A landscape with many valleys, sampled at points; each row gives a point and its height.
From any point a ball rolls to the lowest of the 5 points nearest to it. It stops when none of these is lower. Distance is the straight distance between rows; heights are no part of it.
<769>: [178 147 122 122 105 102 146 153 160 109  88 142 143]  h=25.5
<810>: [102  73  99 133 153  61 119 108  90 177 117 124 137]  h=21.7
<739>: [ 71  97  94 142 176 135 109  92  70 151 190 114 132]  h=13.4
<261>: [104 104  90 123 178  89 128 104  92 159 109 138 139]  h=32.3
<813>: [124 154 117 122 170 169 145 106 103 105 141 132 130]  h=56.4
<766>: [134 152 164 125  73 153 128 154 203 103 125 127 107]  h=15.5
<333>: [100 120  93 127 189 131 129  97  87 139 136 132 133]  h=54.4
<137>: [123  81 130 153 108  65  94 132  77 172 138  92 144]  h=29.9
<612>: [154 158 129 147  98 135 101 160 148  78 101 126 131]  h=31.8
<798>: [151 131 118 147 123  87 107 149 103 122  93 124 166]  h=57.6
<400>: [123 133 166  86 129 195 184  96 160 148 166 154  98]  h=24.5
<518>: [134 113 123 154 121  84  86 146  84 138 122 104 166]  h=51.9
<631>: [113  48 118 136 124  44 127 109  94 201 123 121 117]  h=14.3
<418>: [132 159 164 119  99 177 144 140 183  96 148 123 115]  h=20.4
<664>: [122 107 112 146 135  74 102 134  77 157 119 108 160]  h=39.4
<536>: [157 149 127  98 120 127 171 124 169 118 101 140 125]  h=22.8
<724>: [ 84 106  81 129 216 159 124  93  87 148 154 168 104]  h=53.0
<259>: [111  66 131 145 109  57 114 115  79 197 127 102 131]  h=19.8
<481>: [ 80  77  93 130 172  77 115  96  92 184 129 129 117]  h=27.8
<419>: [139 153 153  99 118 169 173 118 168 118 134 130 113]  h=25.4
<176>: [152 162 140 118 108 143 131 143 164  94 105 128 133]  h=27.0
<749>: [ 95 123  97 133 186 140 117 100  75 130 159 127 142]  h=43.8
<46>: [ 65  88  92 132 186 115 106  99  81 163 157 130 117]  h=37.5
<673>: [160 142 133 104  97 115 173 138 190 117  97 140 127]  h=17.6
<734>: [ 93  71 115 139 141  74 112 100  85 187 139 104 121]  h=22.1
<663>: [106 115 102 126 167  91 122 109  87 155 114 122 147]  h=39.9
<389>: [166 144 142 149  69 121 112 173 181  87  81 143 117]  h=31.2
<485>: [135 137 114 137 134 106 104 145  96 116 120 110 161]  h=61.8
<93>: [146 125 128 161 113  90  79 168  92 120 108 114 162]  h=63.6
<204>: [127 129 165  82 115 162 183 111 192 147 145 143 111]  h=19.7
<292>: [136 162 143 123 138 186 146 125 137  89 159 126 124]  h=26.2
<480>: [154 124 129 186  90  91  53 183 100 122  94 130 155]  h=73.9
<99>: [148 145 114 117 147 116 137 126 117 114 103 124 151]  h=46.1
<57>: [157 120 104 134 129  69 128 146 108 137  88 135 169]  h=61.7
<35>: [119 140 110 134 159 141 114 125  84 110 148 108 152]  h=56.6
<91>: [140  87 133 155 100  60  94 154  82 174 123 106 159]  h=38.8
<239>: [130 156 117 143 138 149 109 137 110  92 141 112 147]  h=47.5
<784>: [152 159 130 120 131 142 133 134 136  95 113 123 136]  h=35.0
<325>: [122 138 109 106 187 168 164  93 117 123 131 159 109]  h=45.4
<72>: [141 148 136 165  64 141  90 165 187  75  90 135  91]  h=36.3
<382>: [117 127 100 118 183 124 137  98 100 134 116 140 137]  h=47.1
<644>: [120 135 112 107 197 185 166  91 114 126 143 177  92]  h=42.6
<442>: [161 153 143 122  81 127 140 154 194 105 100 133 121]  h=20.8
<368>: [109 115 113 146 138 103  91 134  74 136 144  97 159]  h=45.3
<523>: [135 154 138 103 162 189 176 101 129 118 148 151 105]  h=33.4
<484>: [154 152 145 102 111 144 161 127 175 112 113 132 122]  h=24.0
<450>: [142 143 160  97  82 139 154 144 204 128 126 126 117]  h=18.9
<219>: [136 157 155 101 131 185 161 115 154 111 148 133 112]  h=26.4
<186>: [121 146 182 103 101 188 163 120 176 123 169 129 110]  h=22.3
<240>: [126 128 168  87  82 146 164 135 209 156 146 139 123]  h=11.9
<15>: [173 149 119 160  93 107  92 172 142  95  81 137 142]  h=14.4
<363>: [162 154 129 145  95 122 103 166 153  89  86 135 131]  h=24.4
<803>: [126 137 132  95 172 196 183  87 128 131 153 166  85]  h=33.0
<380>: [111 103 114 147 140  85 100 130  74 153 141  95 152]  h=35.3
<743>: [150 133 150 109  65 116 162 152 219 129 113 141 122]  h=23.0
<616>: [127  62 154 157  77  65 105 131  86 184 149  83 120]  h=27.1
<177>: [157 144 131 170  61 127  95 175 177  79  72 155  97]  h=29.1
<285>: [131 162 145 129 116 193 132 137 149  74 161 121 113]  h=23.8
<543>: [145 165 150 126  89 155 127 149 179  86 122 123 118]  h=21.2
<45>: [142 163 134 140 116 158 114 153 148  72 135 119 126]  h=31.5
<134>: [106 125 191  92  87 182 157 129 186 156 174 141 119]  h=19.5
<8>: [161 147 126 175  82 122  74 177 146  78  80 145 117]  h=6.0
<262>: [107 134 193 111  87 196 142 140 187 132 191 134 109]  h=21.5
<48>: [112 133 103 122 198 178 149  86  95 124 145 162 110]  h=52.8
<189>: [ 95  91 114 140 146  89 101 115  75 160 146  93 139]  h=14.5
<642>: [126  83 112 137 129  55 116 127  82 180 113 117 152]  h=28.1
<780>: [130 151 113 108 173 149 159 102 120 120 114 141 124]  h=53.9
<94>: [ 74  96  86 128 197 115 111  94  86 167 136 138 117]  h=37.9
<425>: [124 145 108 127 166 130 124 115  95 117 132 121 148]  h=60.4
<243>: [131 160 156 131  84 170 120 147 187  85 135 124 104]  h=19.6
<471>: [135 143 143  85 141 173 182 101 159 129 137 147 100]  h=26.1
<111>: [ 91  82 121 147 121  95 102 111  70 161 176  73 128]  h=38.9

Where does a ball stop that starts at each point below?
<45> | <766>
<419> | <240>
<48> | <240>
<425> | <673>
<798> | <673>
<137> | <631>
<523> | <240>
<91> | <631>
<35> | <739>

Call two points neighbours if one is among the 5 nearest of the other. Go from one point of each pair to the other, from neighbour to neighbour, staying as low as possible. Name the highest point that can't be avoided.
<631> / <189> | <734>
<673> / <240> | <442>
<766> / <631> | <724>
<240> / <8> | <769>
<766> / <240> | <450>
